A landscape with many peaks, sampled at points; each row gives a point and its height.
From any point a climber steps to the highest of the 2 points nearest to it. It stops when none of these is higher. Distance is the straight distance between rows; heights are no part of it.
k_955 h=762: [ 11 -32  10 -19  31 -10 -20   5   1 -11 -11  -3   6 -42  -6   4   2 -21
  31 -40 -21   7]
k_248 h=307: [-12  -8 -14  -9 -39  -2 -40  36  13  -6  -9  -6 -18  29  -2  25   4  12
 -14 -34  -7 -61]
k_95 h=510: [ -9 -25 -11  -3 -23   1 -19   5   7 -11  17   8 -12  -4  -6  25  -2  -3
 -16 -49 -18 -34]
k_19 h=268: [  2   8  -9  -4  12  -7  45  -5 -27   2  -4  -6  10  23   8 -27   3   7
   4  24   9  16]
k_608 h=369: [-11  14 -24  -9 -56  -5 -32  12   7   8 -13 -14 -28  49 -28  43  11  10
 -21 -13 -13 -52]
k_328 h=392: [  8  -6   6  13  43 -25  26 -15  13  33  -2  -7  17 -50  21 -30  21 -19
 -13  60  -4  41]
k_110 h=504: [-11   8  -1  14  11  -2   9   7 -18  18 -11   1 -12  -2   2 -36 -16   1
   7  -4  -3  -3]
k_530 h=259: [ -1  10  24  -5  14   8 -33   3  34  -6 -30   5  25 -51  11 -28   6 -18
  27 -14 -27  16]
k_892 h=702: [ 15  22 -19  23 -14  23  34  -7 -17   7   7  11   9  12   9  -2 -28  11
 -11  24  18  24]
k_437 h=453: [-16  -8 -24   3 -34   1 -12 -15   1   0  25   1 -18  33  -7  25  17   7
 -22 -29 -13 -42]
k_232 h=225: [ 11  -1 -16 -10 -22  11  45   5 -25   7   4  -5 -18  28  -9 -14  -3   4
   3  13  12  -6]
k_6 h=628: [ 12 -21  11  -1  28 -10 -14   4   0 -10   0   7   2 -21 -28   4 -19  -6
  20 -14  -7  21]
k_374 h=403: [ 15  -1   7   7  18  -2   1   2 -29  12 -19  13  18 -44  18 -36  26 -24
   3  11   2  19]
k_979 h=644: [ -3  -9   3   1   3   9 -33  15  14  -8  18   4   2   5  -4 -14  24   9
  11 -56  -1 -10]
k_978 h=111: [ -9  19   4 -30 -29  -2   2  -2 -14  -8   2   3   7  25  -4  15   9  -1
  -8  -3   3 -32]
k_615 h=46: [-10   1  16  -9  18 -36 -23 -10  17 -14 -13  -2  13 -17  14 -36 -13 -11
   5   3 -12  15]
k_82 h=41: [ -2 -20   9 -33   1 -13 -40 -13  19 -25 -33  -2  26 -21  12 -10   4  -9
  32 -61  -5 -20]
k_402 h=454: [ 10   9  16  19  25 -28  29  -3   3  19  10   2  -2 -25  16 -33   2 -17
 -11  31  -1  27]
k_852 h=164: [-17  19  -3 -26  -5  -2 -14   0  26  -8   8   9  12 -22   9  -4   0  -2
   3 -29 -35  -5]
k_925 h=667: [ 12  13  -6  23  21  13  12   1 -17  18  -1  10   6 -12  -1 -29  -4  -8
  18  24 -18  20]
k_703 h=383: [-24  -1   9 -15  15  -7 -20  13   0  12  -9  -2 -13 -11   2 -21 -10  -3
  13 -23  -2 -10]
k_139 h=123: [ -5 -16  14 -10 -20  -1 -28 -11   7 -35  -5 -16   0  -4   0 -13  -8  -1
  -1 -16 -10 -10]
k_293 h=578: [ -4  -3   3  11 -13 -20  12   8 -14 -10   9  10 -28  26 -11  15   7  -3
   2 -13  20  -9]
k_894 h=548: [ 10 -17   8   6  10  -7   8   5 -16 -11  17  16 -12   6 -15  15 -10  -3
   7   3  21  14]
k_27 h=169: [ 18   3  17  26  60 -11  -7  14   9  13 -25  10  34 -41  -3 -21   6 -12
  24  42 -17  23]
k_736 h=484: [ -4 -11  -2 -18  -5  12 -14  20 -18 -12  11 -18 -13  26 -15  30  22  20
   0 -23  16 -14]
k_192 h=601: [  0  24 -13  32 -30   7  33   5  -6  -6   7  22  -7  32  17   4 -21   5
 -15  14  11  -5]
k_561 h=526: [-13 -24  -6  -5  -6  12 -36  11   0  -9  -7 -11 -13  16 -17  11  20  10
  19 -68  -1 -26]
k_545 h=611: [ -2 -27   6 -14   3   0 -31   3  14  -9   2   6  -7 -22  -5  11 -12 -18
  20 -47 -24 -19]
k_782 h=507: [-21  16   5 -17  -1   1 -19   9   7   6   6  -6  -7  15 -18   0 -19  18
   0 -16   5  -9]
k_945 h=82: [-14 -22   2 -21  14 -24 -31 -10   6 -32 -17  -7  23 -14  10 -20 -11  -1
   9 -28 -12   7]
k_201 h=142: [ -4   6  18 -15  -6   7   5  -5 -28 -12   9 -15  10  24   3   0  -2   2
 -13  10  11  -1]
k_645 h=388: [ -2   8 -37  -2 -51   6   0 -15   1  20  22  -2 -17  63 -14  48  18  16
 -33   6   9 -53]
k_355 h=472: [  7 -22   6   0  11  -9 -13   3  -5  -5 -17  11  10 -39  13 -44  26 -21
  15 -22   0  17]
k_372 h=396: [ -3 -18  -8  -5 -46   1 -11  17  15  -8   4 -13 -20  67 -42  50  41  24
 -25  -9  17 -37]
k_886 h=635: [  8   7   1  21 -22 -14  43  -3 -19   3  16  -1 -36  46   0  35  -8 -10
 -15   5  25   3]
k_49 h=705: [ 25   6   8  32  27  23  35 -17  -8  17   7  21  16 -19  15   6 -18 -13
   2  61  18  28]
k_928 h=848: [ 15   9  -6  36   2  27  39 -11 -12  13   0  10  -6  -7   5 -12 -15  -5
   3  41  -4  33]
k_708 h=426: [-15   3  20  12  -3   2   7  -4  -5  -6 -10  14   3  -2   3 -19 -29  -8
 -11  29  17  23]
k_164 h=90: [ -6  17 -13   3 -19  -6  22 -20   5  -2  21   4 -16  23 -14  -1 -13  -1
  -1   6 -21   2]
k_472 h=223: [ -1 -12  31  -1  48  -8 -34  -8  50  17 -30  -3  47 -52   2 -36  11 -23
  28 -26 -31  29]
k_228 h=213: [ -3  19   9  12 -15  27  -1  12   6 -16  13   2 -18  12   0  23 -10  26
   1  13  22  -5]
k_903 h=256: [ -5 -23  -4  -7  17  10  -7  -8  -5  -8 -10 -34   1 -34   6 -28   0  10
   3 -27 -25   8]
k_81 h=475: [  5  18  10  10  22   9   0  -3   9 -12  15  18  17 -19  10  -1   2  11
   9  17   8  15]
k_240 h=431: [ -3   4 -10  -3 -33   1  -2  11  -7  -2   5 -27 -31  46 -23  33  24  27
 -18 -15  23 -18]
k_697 h=602: [ 20 -16   2  31  33  13  12 -15 -19  19 -23   6  16 -39   9  -5 -14 -22
   2  75   6  42]
k_34 h=327: [  2  -2 -10 -11  19  -8  15 -12 -17 -13 -14 -16  10 -17  12 -28  14   6
   6   5  -8  20]
k_943 h=178: [  2   7 -13  -4 -22  34  51  -6 -28  22  14  -4 -16  44  21  30 -18  -3
 -15  30  34   6]
k_566 h=371: [  0   4 -43   6 -55  -2 -15   8  20  18  -7  -3  -8  77 -31  69  42  26
 -43   8  -1 -59]
k_835 h=590: [ 17   3  -1  17  29   1  28  -6  -6   6   2  33  10 -36  13  10 -11   2
   4  28  25  11]
k_582 h=331: [ -2 -13   3   7  49 -20   9 -18  20  11  -9 -16  20 -47  13 -40  13  -2
   6  30 -25  23]
k_529 h=306: [  1  12  16   5  13   1 -11  21  15  -3 -21  -2  14 -51   9 -19 -14  -4
  -1  -5 -24  25]
k_960 h=275: [  5 -35   2   4  34  -3  -8  -3  32  -3  -9 -19  13 -48  10 -45   0   4
   9   0 -30  21]
k_995 h=427: [  6 -33  14   1  29   8   2  -3   0 -11 -33   2  28 -49 -12 -19 -12  -6
  12  25  -5  21]
k_289 h=199: [ 20  -7  21  16  61 -15 -24  -1  29  19 -30   3  48 -64  -2 -28  22 -21
  28   8 -27  20]
k_187 h=567: [  9  -5  12   7  -1   2 -11   3   2  -4  15   7   3  -9  -8 -32  19  -6
  12 -20   2  14]
k_909 h=415: [  0  15 -30 -10 -40  -4  -7  14  -6  13  24   7 -21  44 -14  44  11   1
 -18 -11  -9 -42]
k_944 h=87: [  5  31  -8 -17 -23 -10  29 -23 -23   8  16   3  -1  36  -9  35  10  -3
  -9   4  14 -18]
k_772 h=581: [  5  14   3  12  -1 -12  43 -13  -3  15  23  -4 -32  16   8   4 -10  -6
  -6  22  23  19]
k_861 h=373: [  4  15  17   5  14  -4 -13  14  18 -16  -5   6  12 -39  13  -4  -4  16
  -2 -21   9   3]
k_373 h=168: [-13  22 -25   7 -34  16  40  -3 -21  18  14  -9 -17  61  18  52  -6  12
 -37  10  27 -10]
k_84 h=553: [-15 -16 -10 -27 -15   7 -32   6  -6  -4  -6 -12 -11  26 -37  39   4  16
   6 -38   9 -34]
k_279 h=520: [ 15  22  10  13  18 -17  39 -16   0  23  20  -4  -7   3  24 -11 -12 -11
 -14  49  26  45]
k_438 h=163: [ -9   1   5   1   6  23  26  -5 -42  -3   9  -3  -3  23  21  20  -3   0
 -11  26  21   9]
k_504 h=196: [ -4  -4 -11 -11 -35  25  24   6 -15   1  13  -4 -15  37   4  11 -12  14
 -13  22  25 -25]
k_380 h=167: [-10  -7   0  14 -17  24 -18  -5   7 -26   5 -14 -18   5   7  -7  -5  26
  -1  -4   5 -11]
k_595 h=255: [ -1   6  -4   3 -32  13 -29  27   4  -7   9   0 -26  16   4  30 -13  16
 -13  -7  12 -38]
k_558 h=511: [  2  -6   5  18  30  -9  -1 -10 -10  -1 -27   8  19 -29   8 -20 -21  -8
   0  46   9  37]
k_948 h=72: [ 13  29 -14 -19 -23  -1  38  -8 -10   4  28  22   3  34   4  23  -9 -10
  -3  31  10   3]
k_146 h=719: [-13  -1  -5 -38 -14   0 -33  17  14  -2   1  -9   2  25 -34  11 -10   8
  10 -39 -20 -21]
k_528 h=214: [-11   3  11 -32  21  -9 -35   7  43 -11  -5   7  19 -38  14 -12   8  -4
  24 -37 -15  11]
k_590 h=119: [ -2  28  -1 -13  -8  -7   9 -17   6   3  16  -6  -5 -14   5 -13  -5  -7
  -3   3 -26   3]

Where does a climber stop that starts at each point below?
k_228 -> k_955
k_289 -> k_928
k_852 -> k_928
k_582 -> k_886
k_566 -> k_146
k_645 -> k_955
